Each row is a point on a tangle of strands that fork, close into loops and nearly touch. The rows are in no order.
In the rows, zero is written as 128.
Points whose rows are less than 91.3 apart are linked; no others are. Some points are linked to none.
Z969: [159 135 144 165 133 173 142 120 153 161 160 141 156 154 135 115  85 128
 150 135 118  88]
Z974: [ 81 114 151 113 146  98 178 156 119 164 167 131  69 189  80 108 100  89
 139  86 130 140]
Z424: [165 171 106 144 114 116  73  82 122  92  61 118 145  74 181 109 149 133
 112 147 152 106]
Z191: [ 66 128 102 110 128 146 165 126  98 150 131 148 115 142  66 158 110  64
 141 107 109 139]
Z406: [ 62 174 112 115 106  75 108 104  83 138  79 112 114 117  88 101 136 114
 136  96 171 135]
Z428: [ 86 191 121 120 103 101 114  88  86 115  72 108 113 105 126 118 117 122
 124 121 174 136]
Z148: [118  83 134 161 184 162 211 153 131 168 180 170 122 156  49 174 108  89
 166 136  76 106]
Z568: [142  90 178 143 154 149 189 123 168 148 186 119  94 208 131 124 109 158
  75 121 135 118]
Z374: [119 114 158  80 138 102 110 171 121 121 154 128  84 142 166 103 127 174
 166 129 120 169]
Z59: [ 85 134 133 139 120  76 151 146 113 142 122 157 120 152  79  93 111  91
 116  75 166 131]
Z790: [130 112 124 105 130  63 104 172 111 145  98 131  89 130 131  89 116 121
 152 112 123 141]
Z914: [ 92 120 125 156 121 157 193 122 118 143 175 141 131 172  78 158 117  65
  95  86 142 118]
Z409: [180 169 129 152 103 121  72 109 133 120  85 137 151 114 176  90 128 126
 108 120 153  88]
Z341: [161 120 144 146 156 161 105 145 147 151 130 130 140 141 153 108 119 144
 158 131 107  86]
Z152: [143 144 156 133  98 162 137  96 137 147 137 145 148 171 112 144 109 106
  84 101 127 104]
Z479: [ 96 141  76 139 106 109 130 134 107 115  87 144 127 105 108 146 119 126
  97 113 142 150]
Z181: [166 111 192 161 107 112 140 113 166 127 186 121 141 179 170  88  99 129
 105  95 153  89]
Z804: [142  99 155 167 160 145 210 134 154 166 176 161 134 179  77 160  90  98
 135 128  81  98]
Z170: [126 138 128 101 112 135  79 103 158 110 123 119 121 114 162 132 169 175
 127 140 148 126]
Z155: [186 101 211 106 139 163  95 129 174  95 167 124  95 144 175 103 158 199
 121 159 142 152]
Z253: [124 124 175 125 145  93 123 143 148 149 148 123  87 180 142  89 120 160
 129  98 159 121]
Z531: [136 110 134 105 134 131 113 162 150 125 163 112 124 135 162 119 135 181
 145 126 106 154]
Z569: [178 156 153  95  91 141  68  71 146  77  90 104 129  96 175 119 170 165
  86 158 158 137]
Z881: [132 137 114 136 113 127  98 117 161 129 128 129 149 110 149 148 141 153
 145 131 132 116]
Z962: [ 91 162  76 163  89 134 136  89 100 146 105 137 175 106 100 173 122  81
 148 121 131  87]
Z337: [164 141 106 143 128 146 107 120 117 114 110 108 174  68 165 137 114 153
 144 163 103 128]
Z761: [142 177  89 145  90 123  92  67 113 123  86 118 165  86 165 136 143 121
  92 153 170  98]
Z113: [162 117 173 101 111 148  72 105 162  96 138 121 112 135 186 111 173 193
 115 143 151 145]
Z708: [ 56 106  80 127 127 106 156 135  99 142 106 161 105 132  49 140 125  35
 151  94 122 128]
Z929: [176 102 152 133 142 211 113 146 161 115 152 105 154 132 151 117 146 194
 125 168 112 136]
Z137: [174 133 191 161 107 133 111 115 152 107 162 119 152 130 157  95  98 141
  95 101 144 112]
Z14: [147 133 176  62 140 102  76 157 123 128 140 129  82 133 189 108 156 193
 147 140 130 178]
Z37: [118  74 132 149 163 174 197 164 149 144 180 127 148 166 104 144 118 135
 116 121  96 135]
Z135: [109 149  71 142  92 119 120  97 110 123  70 120 153 104 130 148 139 124
  99 140 159 119]
Z528: [159 150 156 119  95 173  79  59 143  95 114 123 151 107 161 132 142 157
  85 140 155 129]
Z667: [129 142 108  96 114  73  94 132 127  86 114  87 141  65 175 131 133 152
 156 161 111 148]
Z126: [225 121 207 135 144 182  66 129 170 114 148 112 121 149 185  80 152 154
 116 160 120  99]
Z801: [143 149 206 113 129  88 111 114 137 119 141 120  79 187 154  71 130 146
 107  89 168 146]
Z711: [172 152 180 101 112 121  59  96 152  72 122 114 106 109 193  87 170 158
 107 133 163 145]
Z230: [110 126  67 131 159 158 152 128 138 143 124 145 137 124  91 193 153 132
 136 146 111 130]
Z4: [ 94  66 123 133 186 141 222 169 129 139 196 158 107 151  38 170 112  60
 166 125  78 136]
Z739: [130 114 150 134 152 126 120 140 140 149 144 138 114 131 140 121 101 133
 168 118 122 114]
Z646: [104 137  96 152 116 137 141 117 113 155 117 145 136 135  97 137 121 101
  95 110 137 136]
Z859: [ 88 110 169 127 135 110 164 145 138 154 169 126  71 187 118 103 103 140
 134  95 153 144]
Z844: [156 131 133  97 142  98  83 164 124 141  99 117  86 134 162  90 132 137
 157 142 103 128]
Z407: [155 138 171 117 106 144 129  93 146 137 132 135 115 167 129 114 122 137
  85 115 143 127]
Z670: [150 124 145 142 108 130 170 125 127 167 131 165 146 172 101 120  81  88
 106 108 125 104]
Z471: [182 108 173 165 147 170 150 121 154 127 170 125 147 156 147 114 107 163
 102 142 124 135]
Z598: [ 68 145 118  90 127  69 120 140  86 127  76 116  90 130  97 109 120 118
 137 102 153 159]
Z276: [116 103 131 125 160 102 137 171 126 139 158 157 106 138 110 131 111 139
 169 120  99 147]
Z456: [ 95 133  95 147 136 178 176 128 110 137 132 138 140 150  94 159 124  79
  82 105 138 125]
Z665: [125  84 157 166 152 165 202 142 164 142 191 123 133 192 117 125 108 131
 104 130 130 111]
Z987: [ 71 135  34 128 127 126 164  94 104 126  97 116 157  68 101 205 152  86
 149 173 114 124]
Z921: [172 100 164 121 163 157 147 167 132 143 164 135 124 155 124 109 108 166
 142 160  74 141]
Z880: [159 163 183 118 113 122  89 108 157 113 122 122 111 159 153  87 142 147
  91 101 167 130]
Z533: [ 80 111  77  95 133  98 124 142 112 120 106 117 111 113 129 158 144 144
 150 140 125 153]
Z227: [141 145  85 165 105 157 118 116 112 132 126 127 196  91 150 148 112 121
 139 143 124 100]
Z414: [112 107  97 118 166 195 147 139 135 130 150 128 139 126  94 187 163 168
 146 161  98 156]
Z791: [ 86 104 115  98 121  62 119 159 101 137 104 140  88 131  82 109 122 102
 141  88 124 144]
Z525: [ 92 141  62 154  93 108 161 115  83 138  99 161 163 100  83 177 123  51
 120 119 147 114]
Z397: [ 94 100 122 130 161 133 190 159 112 142 177 156 100 135  72 165 105  86
 142 106  79 152]
Z521: [ 85 111 135 148 114 102 184 144 109 161 144 136  96 160  74 108  87  68
 112  82 149 117]
Z871: [149  95 139 148 151 133 165 139 138 154 146 167 127 158  88 124  97  98
 146 126 100 110]
Z752: [ 98 128  98  76 109  63 100 155 125 109  85 105 109 117 137 124 153 145
 150 136 132 159]
Z978: [193 140 188 131 103 161  93  94 152  97 144 125 153 111 167 106 117 163
  96 137 135 132]
Z147: [120 129  73 169 113 156 144 111  93 147 126 140 179  90 105 167 123  99
 160 144 106  89]
Z672: [131  99 121 152 176 194 175 160 139 139 180 128 142 133 102 154 142 159
 137 154 106 151]
Z920: [ 76 148  54 131  85 110 149  92  96 122  71 105 166  65 119 173 126  86
 148 162 130 121]
Z282: [153 174 175 114  92 146  84  78 123  95 113 105 133 131 171 100 141 131
  77 105 165 131]
Z555: [188 150 140 135 122 176  81 109 140  96 108  96 182  76 183 121 129 161
 136 156 111 111]
Z68: [117 101 112 132 148 121 168 159 130 152 138 156 112 135  88 133 106 110
 133 106 114 142]
Z122: [103 161 149 109  87  76  90 125 116 103 120  88 134 132 143  71 130 129
 115  93 173 140]
Z492: [187 140 181  99 146  80  78 157 146 119 111 123  98 148 174  73 133 127
 135 120 116 130]
Z114: [ 92 122  66 154 110  98 145 139  95 135 110 162 146  80  78 160 123  90
 150 124 128 123]
Z377: [181 136 149 173 123 197 133 108 143 138 148 135 166 139 147 120 102 140
 101 135 129  93]
Z946: [162 102 178 106 151 149 107 158 147 114 157 130 112 161 167 116 147 199
 134 148 119 152]
Z641: [125 157 109  79 136  38  76 137 117  84 100  96 100  79 192 104 156 151
 146 155 132 145]
Z965: [124 190 141 127  90 103  82  75 117 116  74 118 141 100 146 120 139 132
 125 118 172 137]
Z941: [ 60 111  36 129 149 141 175 126  87 129 109 149 140  84  71 216 167  69
 144 149  99 116]
Z53: [106 128  58 119 151 164 142 137 126 139 105 110 145  92 122 171 159 144
 140 176 103 126]
Z174: [ 86 155  78 121  94  85 121  89 108 120  57  95 139  75 153 146 135 108
 128 145 143 115]
Z835: [117 134  96 115 114  84 120 135 107 103 134 109 155  81 147 136 108 139
 161 119 115 137]
Z656: [ 92  98  53 144 141 131 153 149 107 124 103 136 128  83  71 171 137  82
 150 138  99 136]
Z314: [ 89 126  68 128 163 182 169 119 112 144 125 146 155 115  80 210 158  83
 130 161  95 123]
Z693: [ 59 133  95 145 112  79 161 134  83 149 102 147 114 130  59 118 121  53
 113  75 160 115]
Z727: [123 149 122  68 116  29  78 156 104 106  85  90 101 100 150  88 149 127
 143 118 133 159]
Z404: [192 127 187 114 143 132  73 142 173 108 140 125 103 152 181  68 147 138
 119 130 125 106]
Z420: [ 96  95  61 101 156 121 132 171 124 121  95 110 119  87 120 173 165 152
 151 173  92 156]
Z299: [178 122 148 152 130 138 130 142 140 122 155 139 158 120 141 127  99 164
 123 135 104 142]
Z671: [216 112 182 141 164 195  91 151 160 116 156 106 138 121 178  89 160 194
 137 176 110 118]

A piece is all that can be reached along the links. How many separate loops has the piece of each point below (a circle has one, a figure eight two, a Y none), and how many tips (points with one link)?
Z337: loops 0, tips 5
Z170: loops 1, tips 5
Z791: loops 0, tips 2

A fork is a point with three links, a tip a point with one. Leave the first point through the second and follow the links. Name the first fork or tip that comes.
Z880; Z801: Z191
Z428; Z406: Z929
Z671; Z126: Z965
Z191; Z708: Z880

How many points has the smallest loop of links through each point below? Write - if it is on no loop.
Z68: 6
Z276: -
Z114: -
